A landscape with many valleys, sampled at points; each row gives a point and its height.
From any point a ball rolls to the lowest of the 2 points nearest to it. It stops when none of these is lower. Distance is the straight distance between rows; heights are no part of it.
Z_679 height 275: [-38  -4 -44  -8 -20  16 -36   5 -14  13  -3  -9  34  21  10  13  26  -9
  -5  28   3 -40 -14 -19   1  27  18   4  30   6 -24  11  20  10]
Z_669 height 137: [ 11  -8  30 -35 -60 -48 -11  -3  21  32  22 -25  18  -6 -13  31  -4 -11
 -35  57  27 -32  22  -6  -6  -5   8  30  -6  10  22   0  -7   5]
Z_937 height 403: [  5  -8   5 -12   2   6  -3  -5 -15  -9 -19  30   2 -11  28 -19  -1   7
   4 -11 -15  -9 -19 -12   3 -20 -14 -10  14  11  -1  15  10 -16]
Z_337 height 321: [ 29  17  21 -14  -8  -6   5  -9  -2 -19  21  44 -12 -29  25  -5 -42   9
 -12   0 -10  46  -4  21 -14 -39 -41  12   4  22  13   0  15  -7]
Z_888 height 386: [ 23   4  15  29 -13 -17  36  -4  -2   0  14  26 -19 -28  36  -5 -58  -9
 -17  14  12  71   5  55 -20 -38 -17   8 -18  -9 -30 -15 -48  34]
Z_529 height 208: [-31  14 -71   5  -2  36 -31   7  -5   3   2   1  17  23   4  12  21  10
 -14   6 -19 -10  -7 -10   8  22  20  -1  29   6  -8  16  40  24]
Z_793 height 441: [ -4  18  23  10 -54   9 -27  -2 -52  -2   9 -16  36  10  23   9   3 -52
 -17  32   2 -19  13 -22 -24  -1  19 -26  -8   1 -30 -17 -34 -13]
Z_898 height 330: [ -9  27  21  55  -7  31 -11  -2  30 -34  45 -17   3 -21 -19  35 -10   4
   3 -16 -30  28  28 -15 -34  -6 -10 -31 -13  11  17 -33  25 -18]
Z_601 height 461: [ 13   5 -30 -55  14 -24  41  16   3  17 -33  -4 -13  21   0 -30  34  24
  -7  11  38 -12 -21  58   8  33  16  50  -1 -21  14  40 -16  16]
Z_558 height 61: [ 27  34   1  40  -8   7  27 -10 -11 -10  32  10  -7 -10  13  20 -30 -13
 -28   6   2  63   3  30 -26 -10  -1   7 -39  12  15 -17 -13  36]
Z_38 height 229: [-30   4 -25  35 -48  15 -11  -7   9   6  25  -6  49 -16   6  31  -2 -19
 -36  29   0   3   7   9 -17   1   9  -2  -4  -1  -8 -15   6  26]
Z_593 height 94: [  3  25 -15 -43 -12  10 -52  15 -34  10   1   6   8  21   3  19  21  -9
  -9  28  -2 -32   4 -38  -5  27   9   0  22  29   1  22  21 -11]
Z_970 height 771: [-40 -29 -45  -8  35  18 -24   5  11   1 -28   5   4  11   3 -35  30  16
  31 -10 -38 -28 -32 -46  14  11   6 -34  53 -15 -30  18   6 -22]
Z_448 height 176: [-17 -54  22 -30 -40 -61  -9 -26  50  27  11 -22  32   0 -20  17   5  -8
 -15  32  32 -62  15 -22  17   3  -4  14   3 -17  -9   9 -19 -17]
Z_189 height 242: [ 26 -20  65  18  -8 -34  36 -12  16  13  -5 -10 -16  -7 -16  14 -18 -27
   1 -14  27  -2  26   9  -2 -21  -5   3 -50 -26  15 -13 -27   6]
Z_623 height 427: [ 23  -9  -9 -21  46 -16  33  -3  26   6 -24  11 -37   9 -33  -9  14  25
  34 -25  17   7 -14  17  24   7  -1  38 -13 -12  30  19  15  15]
Z_323 height 170: [ 27  18  23 -25 -62 -34   9   3  -9  29  28 -16  17   1   2  28 -11 -22
 -47  59  21   6  25  23 -15 -11  14  27 -27  -1  29  -7 -27  21]
Z_583 height 196: [ 12  26 -22  13   6  18  34  15 -37  -1  -9   1 -10  25   9  -5   5  -4
 -16  -9  10  30  -9  48   5  26  19  22 -34  -3  25   8  -6  43]
Z_208 height 505: [  6  -1 -13 -20 -25 -34  44   6  14  23  -1 -21  15   1 -10   1   8  -4
 -34  30  33 -12   0  51 -10  15  16  40 -25 -23  28  20 -22  22]
Z_744 height 531: [ 15   9  41   0  -9   2  -7   0  -4  -2   7   1  -2 -15  -2  19  -6 -17
   5  -5  -7  -8  21 -14 -27 -13  -7 -14 -16   7  14 -13   5 -25]
Z_615 height 238: [ -8 -15  17  87  16  11  24 -14  31  -8  14 -11  13 -32   9  -7 -31   0
 -19 -22 -16  40  13  21 -15 -21   7 -40 -24 -10 -33 -50 -13  18]
Z_379 height 119: [  6  32 -37  32  -2  15  24 -13  16 -25  37  16   8   3   2  10 -13  13
 -27   2  -9  48 -12  28  -6   9  -5  22 -18  19  36  -5  24  36]
Z_258 height 362: [ 21  19  29  16  10  27   8  12 -60 -13 -24  10 -19  14  35 -13 -15 -18
  15 -26  -5  13  -6  12   1 -13   3 -16 -19  10  -1  -7 -14  -3]
Z_387 height 327: [-40 -18 -16  19 -20  26 -24   3  13 -18   4   3  39 -28  12  -3  12   4
  -4   1 -32 -21  -1 -24  -7 -12  -5 -43  42  -5 -21  -3  15 -23]
Z_275 height 352: [ 18  14  22  11 -19   0  12  -6 -17 -14  11  43 -10 -34  38  -4 -59  -6
 -22  10  -6  60  10  29 -26 -45 -28  -3   3  12 -25 -18 -12   8]
Z_560 height 572: [-47 -53  -5   6  28 -12 -10  -9  30  15 -13 -44  14  14 -34 -13  38  -3
  43 -14  -1 -56  -1 -50  20  22  12 -29  24 -39 -41   5 -18 -33]
Z_857 height 215: [ -3  29  -7  71  17  36   5 -10  11 -43  29  -3  -9 -15   0  -8 -20  19
 -10 -28 -37  50   2   3 -11  -9  -6 -18 -16  22  15 -36  29   3]
Z_458 height 660: [-50 -28 -54 -20  26   6 -24   3  52  33 -18 -21  -9  10 -47  20  30  12
  36  -6   3 -24  -4 -42  13  21  17   5  24 -18 -24   3  13   5]
Z_371 height 331: [-35 -31 -24  12 -53 -18   4  -7  42  15  17 -13  52 -15  -2  27   3 -11
 -26  32  15 -26   4   7  -3   0   6   5  -3 -17 -11  -4   2  18]
Z_299 height 286: [ 30  35  -3 -36   5   3 -10   1  -4  -9  13  25 -16  12 -11   7  -2   7
   2   1   0  13  -5  -8   5   3 -10  33  -3  27  43  16  31   2]
Z_781 height 522: [ -2  -4   4  46  49  21   8  16   7 -10 -13 -25 -23  -8 -30 -19  17  11
  36 -53 -30  -7  10 -11   7   0  12 -31   0 -11  13 -20  17 -27]
Z_504 height 444: [ 13   2 -33 -41  42  -9  29  11  11  18 -47   6 -39  28 -23 -27  34  28
  23 -10  27   0 -23  29  19  29   8  46  -4 -14  15  31  -4  23]
Z_990 height 561: [-24 -14 -12  20  40  33  -9  22   2   1 -18 -27 -21  -1 -30 -24  39  17
  50 -30 -45 -27   3 -32  10   9  14 -49  36 -12  -4 -13   7 -36]
Z_838 height 376: [ 13 -47  28 -56  15 -62   5 -13  39  15 -12   9   8 -10 -17 -15   5  11
  -2  17  25 -35 -12 -22  25  -1  -9  20   8 -12   4  20 -23 -19]
Z_358 height 154: [-14  27 -63  15  21  40 -17  -2   9 -20  11  -1  -8  25 -12   9  10  17
  -9 -12 -23  14 -15   1  15  13   9  17  15  15  20   6  44  28]
Z_896 height 122: [ -6 -20 -25  24  44  14  12 -10  26 -14 -18  16  -4  -9   5 -15   2  25
  13 -33 -24  10 -20   5  23 -14  -5  -7  11 -12   2  -1  26  -5]
Z_24 height 289: [  6  -1 -40 -53  11 -10  -5   2  16  17 -15  16  -7  13 -12   0  25  17
  -4  21  14 -16 -22   1   7  20   3  32  23   0  18  31  17  20]
Z_28 height 628: [ 27 -27  28 -14  14 -19  41  -1   0   1 -11  36 -23 -14  28 -12 -37  26
  11 -19  12  32 -20  49  15 -33 -43  26  -8  -1   8   6  -7  -3]
Z_325 height 125: [-19 -30  -6 -49 -24 -62 -28  -4  31  32  -3 -22  18   9 -27  11  19   2
  -7  50  31 -60  -4 -28  13  19   6  24  18   1 -16  15 -13  -6]
Z_257 height 156: [  5  39 -47 -11 -32   9  11   5 -22  -4  37  11  20  13   3  20  -7   2
 -53  26  -1  36   0  29  -4  24  11  21 -13   8  27  12  17  38]
Z_196 height 317: [ 26  -7  37 -45 -22 -42  17   6 -24  16 -12   7  10  10  21 -26  -4  -4
 -16  36  24 -12 -18  23   7  -4   5  30 -10   1  14  14 -35  -1]
Z_6 height 456: [-13  -3 -33   2 -14 -17   6  -3  56  20  16 -27   9  -4 -42  43  11   0
  -2  11  26 -13  15   8  -3  20   8  29 -13  -7  25   1  28  30]
Z_668 height 630: [-33  13 -41   0  37  34 -34  17  30  25  -4 -41 -43  18 -59  20  43  12
  53 -28 -10 -16  22 -44   0  32  17  -1   8  -3  -8 -12  25   1]
Z_443 height 592: [  8  -5  40 -20  -3  -2   0 -11 -16 -19  -3  42  -7 -44  35 -24 -36  11
   7 -12 -16  17   1   1  -9 -43 -44 -20  36  11 -27  -4   4 -42]
Z_978 height 222: [  6  26 -18  10   7  27  -4 -11  12 -31  22  31 -11 -10   7  -1 -18  21
  -7 -17 -22  33 -13  -2   2 -18 -23   7  10  19  30   6  41  -2]
Z_866 height 512: [ 12 -14  21 -16  27 -14 -12   3  15  17 -19 -14 -24   3 -34   5  22  -6
  26 -16  16 -34  11 -30   5   7   3   5  -8  -9  14  12   6  -7]
Z_158 height 231: [-34 -36  -5  -7 -45 -38 -11  -7  50  37  11 -35  18   4 -29  47  12  -4
   2  31  38 -52  32 -11   8  13  21  20  -3  -9 -11  10   6   5]
Z_92 height 348: [ 29  -2  16 -32   3  -6  23  22 -45   5 -27  33 -11  19  37 -27 -16  13
   4  -4  13  13 -30  42  18  -4 -11  27  -5  14  15  24 -23   6]
Z_736 height 465: [-38 -12  -4  50 -18  29 -25   8  34  -2  29 -33  32 -22 -10  27  12  -5
  -1 -11 -26 -12  24 -13 -20   4   9 -30  12  -8  -8 -23  20 -13]
Z_438 height 537: [-13 -38  17 -16  30 -29 -13  -6  21  13 -25 -19  -4   4 -30  -8  29  -5
  31  -9  12 -55  -2 -49  16  13   3  -5   8 -23 -14  16 -20 -25]
Z_383 height 405: [ 23 -36   8 -53  43 -39  12  -6  38  20 -24  21 -27  -4 -32  -7  10  21
  24  -3  26 -14  -9  -9  25   1  -7  25  -2 -17  18  26  -5  -9]
Z_784 height 305: [  7  -8 -12   6 -13   3  35  -1 -22  -4 -11  32  10  -3  41 -27 -25  10
 -19   0   3  35 -31  60   8 -17 -16  12  -2   0   1   6 -19  29]
Z_602 height 553: [ -9  16  36  32 -14  29   5   1 -19 -32   9  -8   1 -44   0 -14 -10  -4
  16 -12 -42  17  28   6 -23 -22  -9 -77  20   4 -34 -37 -14 -44]
Z_555 height 690: [-44 -35 -48  10   9   4 -10  -1  34  19 -21 -19  23  10 -11   4  31   0
  10   9   8 -36 -17 -15  13  15  21   1  24 -27 -22   8  14  10]
Z_432 height 264: [  5  16 -25 -35  11   1 -26  11   5   9  -7   4 -15  16 -27  17  23   1
  14   5  10 -16   5 -24   0  22   3  28   5  17  20  14  29  12]
Z_445 height 295: [ 23  28  -5  -5  -9  31   5   7 -62 -20   3  40 -14  20  51  -8 -37  10
 -22  -8 -14  53 -16  32  11 -15 -18   2  -5  29   5   9  -8  16]
Z_212 height 296: [  6 -39  41  39   6 -27  44 -27  26   4 -11  -7   3 -19  -6  -7 -24 -10
   0 -26  18   8  10  17   5 -23  -9 -14 -38 -39  -9 -21 -25   6]
Z_391 height 370: [-26 -59  -2  -7  32 -19   8 -26  37   0 -13  11  34  -9   1 -29   8   9
  22 -11  -3 -33 -24 -27  32  -8 -11 -29  27 -37 -29   7 -10 -39]
Z_908 height 261: [  7  30  -4  10  20  33  -9   5 -11 -22   0   1 -17   3  -8  -3   7   6
  15 -29 -28   7   5 -21  -6   0  -4  -4   3  16  25  -1  36  -9]
Z_749 height 256: [ -4 -30 -18  -2  36  -3  10 -19  73  -1  13  13   5 -26 -22  15  -2  22
  14 -27  -7   6   0 -22  15 -13 -13  -5  17 -18  16   3  27 -14]
Z_227 height 202: [ 31  20  34  -6 -54 -21  -3   5 -37  17  18  -1  13   5  18  24 -17 -45
 -38  49  19  22  24   5 -27 -12  14   6 -35   0   0 -16 -49  17]
Z_740 height 381: [ 12 -14  32 -35 -12 -19   8  13 -55  -4 -24  27   8  22  56 -49 -19  -2
   3  12  14 -10 -50  25  24  -9 -20  15   8  17 -18  18 -40 -11]
Z_417 height 267: [-15 -24  19 -28 -35 -51 -43   3  37  40   2 -43 -11   7 -34  52  14   1
   9  25  34 -61  42 -38   1  20  14  20  -7   9  -9   9   3 -16]
Z_541 height 494: [ 32  -3  33 -33   2 -34  -1   1  19  14  -5  -1 -20   3 -31  16   9  -1
   7   8  25 -21  17  -5   1   3  -4  27 -17   4  33  12   6  -3]
Z_712 height 437: [ 24   6  33 -45  26 -23 -25  14 -38  11 -39  -6 -26  24  -7 -13  23  -7
  24   3  29 -38  -7 -19   6  19  12  13  -4  12   4  17 -17  -3]
Z_804 height 233: [-17 -58  21 -15 -10 -35   4 -26  74  24  16 -19  22 -20 -39  30   2   1
   1   6  24 -38  28 -31  20   4  -5  -4   4 -36  -7   7   1 -18]
Z_946 height 542: [ -9 -29  25   6   3 -12  18 -17 -26 -16 -23  26  15 -12  52 -51 -33  -9
  14  -9   1   6 -37  17  16 -33 -40 -10  12  -5 -51  -3 -34 -17]
Z_538 height 121: [  4  40 -47  12 -13  -2  39   4  10 -13  39  -7   2  11  -6  17  -1  13
 -43  10  11  43   1  51 -18  30  11  43 -35   0  47   8   0  39]
Z_697 height 385: [ 19   4  71  40   3   6  22  -4 -32 -11 -15 -20 -26 -19   3 -10 -20 -27
  20 -31 -11   6  27   5 -21 -27  -5 -52 -31 -12 -28 -33 -37 -36]
Z_825 height 165: [ 23  44 -15   2  10  17  26   3 -25 -29  12  10 -32  25  -2  -3 -13  15
   0 -15   4  42 -11  34   3  15  -3  39 -30  12  47  12  19  27]
Z_280 height 124: [  3  22  -4  40 -26  16   3 -10   3  -6  38  -4  18  -4   0  35 -13 -20
 -28  10  -2  31  14   9 -31  -3  10   0 -31   6  16 -24   7  33]
Z_696 height 332: [-24  11 -28 -13 -26  -2 -27  10 -59  16 -14 -22  31  42   9   2  31 -25
 -10  34  27 -41  -8 -13   8  44  32   1   5   8 -25   9  -1  12]
Z_121 height 564: [ 11   1  50   9  -4  -4   8  -9  -4 -13   1  15   1 -32  14  -8 -24  -8
   6 -14 -13  17  16  -2 -20 -37 -26 -30  -1   1 -15 -14  -2 -31]
Z_234 height 497: [ -6 -25  25   7  25  -6  14  -3 -36 -20 -33   5   1   3  44 -62  -8  -5
  29 -29  -7 -25 -43  -3  24 -23 -25 -26  15 -10 -44   1 -25 -37]
Z_482 height 106: [ 31  25   5  45  14   2  47   4 -14  -7  10   7 -30   6  13   0 -30   4
  -5 -16   9  63 -11  53 -10  -7 -10  14 -58   7  18 -16 -24  40]
Z_895 height 302: [ 36  31   3 -41  -7  -3   1  -2  -8 -22  27  46 -21   0  16  -2 -27  28
  -6   8  -5  41 -13  11   8 -18 -35  37   7  38  46  20  28   0]
Z_70 height 98: [ -2 -13  39 -41 -45 -41 -43  -3   6  20  14 -23  25  -3  -6  22   7 -12
 -21  49  19 -53  19 -37  -5   2   3  10  10  18  -3   4  -5 -17]
Z_436 height 571: [-22   1   9  55 -14  36  -5  -2  24 -17  26  -8  29 -38   5   4 -12  -3
 -16  -4 -34  23  22  -1 -31 -16   1 -48   9   0 -24 -36   6  -6]
Z_50 height 140: [-28   7 -34 -53 -14   7 -69  17   1  16  15   7   9   2  -3  28  20   5
   1  25  -8 -38   4 -56 -11  23   8  -5  49  35  -8  24  30 -21]
Z_271 height 500: [ 13  10  50 -13 -11   0 -29  14  -1   2   9 -23  -7 -17 -34  29  12 -14
  22  -4  -2 -41  40 -38 -25   9  -1 -22   0  14  10  -5   1 -45]
Z_232 height 643: [-46  12 -66 -35  29  12 -34   0  39  42 -23 -28 -50  25 -52  30  42  16
  44  -8  11 -12   6 -41   4  33  16  19  14   4 -24  -4  16  22]
Z_243 height 361: [  1  -1   6  -6 -24  -4  17   0 -50  -7 -15  29  18  13  63 -39 -25 -13
 -18  18   8  24 -35  30  13 -23 -12   4   4   8 -28   7 -45  11]
Z_148 height 434: [ 22   0  50  51  18   4  26  -2  -9  -3 -10 -19 -24 -11 -11   2 -14 -21
  20 -38  -6  11  23   4 -13 -13   3 -21 -47 -10   8 -27 -11  -5]
Z_720 height 319: [ 17  -8 -15 -35  11  -6  17   2  -7  -4 -19  33 -11  11  14 -18   1  22
  -1   3   0   4 -30  24  15   0  -6  26   9   3  26  32   6  13]
Z_433 height 612: [ 16 -30  32 -18   9 -24  23 -18  16 -10  -1  40   3 -36  22 -16 -35  17
   5 -14   3  14  -4  10   7 -43 -41   2  12  -8  -7   2   8 -28]
Z_715 height 802: [-11  -5 -34 -11  39  32 -18  12   2 -12 -11  19 -13  -1  -1 -22  19  25
  25 -26 -51 -10 -11 -39  11  -5 -10 -31  48   7  -2  14  20 -31]
Z_361 height 225: [ 17  39 -17 -12  17  17   5  12 -42   3 -14  -7 -17  36 -10   4  21  -7
   4 -13  22   5   0  18  12  36  24  24 -26   5  17  12  16  33]
Z_549 height 59: [ -2 -13 -55  32  50  19  24 -11  27 -28  -9  23 -23   9  -3 -23  -3  42
   7 -30 -20  36 -39  30  32   1  -9  17   1  -2  24   8  31  17]
Z_845 height 417: [  4   6   0 -31   8 -20 -16   9 -26  22 -34 -27 -12  35 -24  -3  44 -10
  17  16  44 -52  -6 -12  11  42  21  17  -3   1  -9  14  -8  15]
Z_405 height 480: [  0  -2  38  74  37  22  19   8   4  -6  -9 -37 -14 -13 -18 -13   7   1
  22 -48 -26   6  17   8  -5  -7  13 -38 -28 -12   1 -46   1 -18]
Z_488 height 316: [  9   9  48  44  -6   3  15  -8 -53 -20 -12 -16  -8 -10  35 -25 -29 -48
  23  -9  -4  19   9   6 -13 -26   3 -37 -20 -11 -58 -34 -64 -15]
Z_607 height 457: [ 31  15  44 -30  32   1 -17  20 -43  -6 -29   3 -35   9  -8 -11  13  -6
  38 -19   0 -31   0 -32  -7   8  -4  -9   0  18  10  15  -2 -33]
Z_186 height 344: [ 25 -33  44 -34 -14 -58  25 -12  17   9 -12   7  12 -11   8 -23 -11  -3
  -8  13  21 -15 -12  13  14 -20 -14  17 -11 -16   6   6 -29  -8]
Z_983 height 306: [-19 -39 -11 -15  42   5   4 -12  46   3  -3  17  10 -27 -10 -16   5  22
  22 -29 -24 -15  -8 -35  17 -15 -14 -27  35 -22  -6   9   7 -40]
Z_637 height 326: [ 29  25  10  -8  17  39  -8  12 -68 -19 -15  29 -36  27  36 -12 -22  10
   9 -33 -20  25 -13  15  11  -9 -17   3  -4  31  11  10  10  -5]
Z_641 height 241: [ 39  21  24  23 -39 -16  17   0 -24   9  25  17  -3 -11  34  14 -37 -41
 -35  43  19  54  30  23 -31 -34   9  -4 -23 -16 -25 -24 -62  33]
Z_235 height 477: [ 31  33  34 -40   6   9 -38  18 -29  -4   0  -5 -20   7 -16  27  14 -12
  18   0  -9 -29  23 -37 -25  13   1  -9   3  30  22   5  13 -39]
Z_530 height 207: [  3  34 -39  -1 -41  18   5   2 -45  -6  27  30  32   9  38   3 -21  -1
 -61  30  -8  53  -4  30  -8  -5   0  -1  -2  14   2   7  -8  39]
Z_293 height 393: [-13   5 -39 -20  18  15  -9  10 -31  20 -40 -11 -11  39 -10 -11  47  -1
  14   8  25 -30 -15  -3  16  41  24  16   7  -7 -10  15  14  30]
Z_401 height 85: [ -8   9   2 -50 -35 -55 -52   6  -8  37  -5 -42   3  24 -22  29  20  -6
  -6  58  44 -59  14 -22   8  28  21  30   7  23 -11  14  -4   2]
Z_714 height 632: [-10  15  17  53  -6  31   6 -10 -11 -32  12   6   5 -45  23 -18 -35  -7
  -7 -15 -40  48  13  14 -32 -29 -10 -56  12   9 -48 -33  -2 -11]
Z_284 height 201: [ 35   0  43  -4 -37 -38  24  -6   9  21  12 -11  -6  -5 -14  17 -13 -29
 -26  23  21   4  22  19 -19 -14   3  21 -40 -13  25  -8 -26  22]
Z_351 height 174: [  7  32 -27  26  -8  30   5 -20 -10 -33  34  38   4  -5  29   1 -35  19
 -37  -1 -28  58 -18  23  -7 -17 -21   1   1  25   9  -1  23  25]
Z_653 height 380: [-16  11 -12  -3 -50   3 -20   3 -53  13   3  -9  47  16  18  11   9 -34
 -32  37  14 -18  -4  -5  -5  20  15  -1  -6   6 -14  -4 -10  13]
Z_135 height 144: [ 20   6  17  47  -3   7  36   6 -34   1  -7   7 -12   8  33  -3 -24 -27
  -7  -6  14  41   4  40 -17 -14   8  -6 -46  -9  -5 -19 -49  36]
Z_971 height 198: [-14 -16  -3  35  25  17   2  -8  47 -12  13  -1  10 -22 -15   4   2  19
   9 -28 -25   6   7  -7   0 -10  -8 -15   3 -11   9 -24  33 -11]
Z_422 height 117: [ -4   2  -6  73  18  26  15 -14   1 -19   0   2   1 -14  23 -16 -21   9
 -16 -26 -26  45  -8  27  -3 -17   0 -22 -12   7 -13 -37   1  17]
Z_31 height 108: [ -2  22 -57  31  32  33  16  -6  -5 -26  -3   4 -17  31  -5 -15   8  31
  -6 -24 -16  31 -30  39  22  19  14  21  -8   5  29  11  27  40]
Z_531 height 145: [  6  52 -56  -9  18  22  11  -1  -7 -40  21   9 -32  43 -21   1   7  19
  -9  -5   1  39 -13  10  19  33   7  47  -9  20  50  17  40  31]
Z_788 height 259: [ 19  20   0 -39 -44   3 -11   8 -52   2  14  37  28  11  45  -7 -17  -7
 -49  37  -6  32  -7  18  -6  -7   0  11  11  18   9   7 -13  15]
Z_171 height 243: [ 19  45 -24 -47  14   6 -30  17 -43  16 -12 -13 -29  40 -27  21  37  -8
   7  16  30  -9   8 -12   2  45  22  31 -11  19  14  11  24  19]
Z_626 height 392: [ -8  15  11  38  -8  31 -23  11  22  -5  27 -39   0  -7 -34  38  13  -7
  13 -18 -15  -8  34 -17 -25  10  14 -14 -13  -2  17 -20  25 -11]
Z_446 height 614: [  5  16  48  17 -31   5  -7  -9 -10 -21  18  13  10 -41  17   0 -34 -30
 -14  12 -18  32  37  -2 -48 -37 -15 -44   4  -1 -36 -32 -24 -18]
Z_931 height 435: [-25 -65 -14 -31   9 -41   3 -26  48  10 -12   9  49  -1  -1 -27  14   2
   7  22  17 -43 -39 -21  34   4 -14  -2  24 -36 -34  24 -18 -27]
Z_78 height 454: [-25 -15  30  20 -20  13  -1  -6   6 -24   8   1  31 -42  10 -20   1  -6
   7  -4 -27  -6   7 -15 -16 -24 -12 -59  33 -12 -42 -18 -10 -41]
Z_955 height 291: [ 24  14  19 -58 -36 -26  -7  17 -57  16   1  12  20  16  35 -15   0  -7
 -41  51  16   5 -13  14   5   6  12  18  -2  17  18  16 -27  14]
Z_487 height 431: [-23  -2  -9  20 -11   5 -19   3  61   5  38 -31   1 -13 -40  58   8  -2
  15  -7  12  -8  26 -15  -9   8   5  12 -11   1  19  -6  40   1]
Z_68 height 284: [-15 -45  29  18   7 -11   6 -19  69  16  23 -40   6 -20 -46  39   3   1
  12 -29  11 -30  48 -28   9   6   7 -18 -11 -33   4 -10  10 -21]
Z_194 height 301: [-10  32 -36  21  42  56 -26  22 -10 -19  -6 -16 -30  26 -23  -7  21  16
  25 -37 -48  -1  10 -29   6  22  17 -14  22  12  13  -3  32 -12]
Z_998 height 476: [  8 -11 -13 -49  -6 -39   0  -2  59  24   7 -14 -10  -7 -47  31  16   5
  -2  18  33 -25  21  -7  10  11   5  38   0  -2  29  12  14  11]
Z_829 height 603: [-43 -11 -29  25  30  41 -34  26  29  14   7 -47 -15   6 -44   9  42  14
  47 -27 -34 -21  18 -31   0  29  22 -29  27  -7  -7 -11  20 -27]
Z_710 height 333: [ -1 -23  33  61  20   1  31 -24  47  -9  15 -16   4 -32 -16   9 -21   1
  -8 -35  -2  19  21   8 -10 -21  -3 -26 -33 -28   2 -38   2   5]
Z_224 height 450: [ -3 -28  22 -17  16 -22  -8  -3 -13  -9 -29  18  13   3  26 -46   3  -3
  19   1   3 -35 -33 -18  16 -10 -18 -11  17  -4 -25  17 -18 -31]
Z_586 height 209: [-29  -6 -20 -25 -10  20 -48  13  12  -3  14  11  18 -19   3   8  19   8
   6   6 -27 -33  -1 -49 -10   2  -7 -27  53  12 -10  17  19 -40]
Z_123 height 354: [-13  14 -20  35  21  56 -19  17 -36 -15 -16 -10  -7  18   9 -21  21   8
  13 -30 -48  -8  -7 -14   4   8  16 -40  30   9   1  -6  25 -18]
Z_620 height 258: [ 12  32 -20  11 -17  14  27   2 -36  -8  17  35   1   4  44  -9 -37   3
 -41   4  -7  70 -11  57  -2 -12  -6  10 -15  13   2   8 -22  37]
Z_90 height 404: [ 13  -8  20  12 -13  -4  32   3 -42  -5  -9  28  -9 -10  57 -30 -55 -17
  -4   0  13  47 -13  44  -3 -35 -18   1  -6   0 -39 -10 -51  17]
Z_32 height 732: [-35 -30 -33  28  24  15  -5   6   9  -5 -35 -11  22  14   6 -29  29   0
  18 -13 -20 -34 -29 -24  21   9  12 -17  29 -26 -23  -2   6  -4]
Z_699 height 482: [ -9 -14 -39 -43 -11 -38  43   1  31  27 -24 -23   8   6 -20 -11  26  12
 -20  28  41 -29 -10  40   2  30  16  46  -4 -39   9  32 -16   8]
Z_579 height 360: [ -1   0 -18 -10  19  17  -8   6 -27   2 -32  12  -4  21  10 -17  21   0
  11  -8  -5 -19 -20 -11  12  17  11   4  14   0   0  17  13   7]
Z_973 height 48: [ -8   4  11 -42 -25 -23 -56   5 -27  21  -7 -18  17  18  -2  13  18 -13
   1  38  18 -59   7 -38  -2  29  15   5  13  23 -14  15  -5 -16]
Z_764 height 234: [  4  12  19  53   0  18  10  -3 -41 -15 -12   1  -1 -10  44 -13 -30 -28
  -7 -16 -10  37   4  24 -16 -25   5 -30 -17  -4 -38 -28 -37  14]
Z_191 height 265: [-20  17 -14  42  18  30 -13  -5  57 -36  50 -12  -4 -21 -26  22   0  20
   8 -27 -32  18  13 -26  -7  -6 -10 -16  13  11  22 -24  43 -23]

For each start below, name the point where the ball stops.
Z_970 => Z_558
Z_433 => Z_579
Z_446 => Z_579

Call two points neighbours if one is among the 2 nearest of the other. Go from one point of each pair to the other, from neighbour to neighbour, staying as low as possible. Name the highest point that can't be avoided.
Z_422, Z_558 => Z_710
Z_243, Z_579 => Z_946
Z_243, Z_323 => Z_258
Z_558, Z_973 => Z_371
Z_422, Z_549 => Z_898
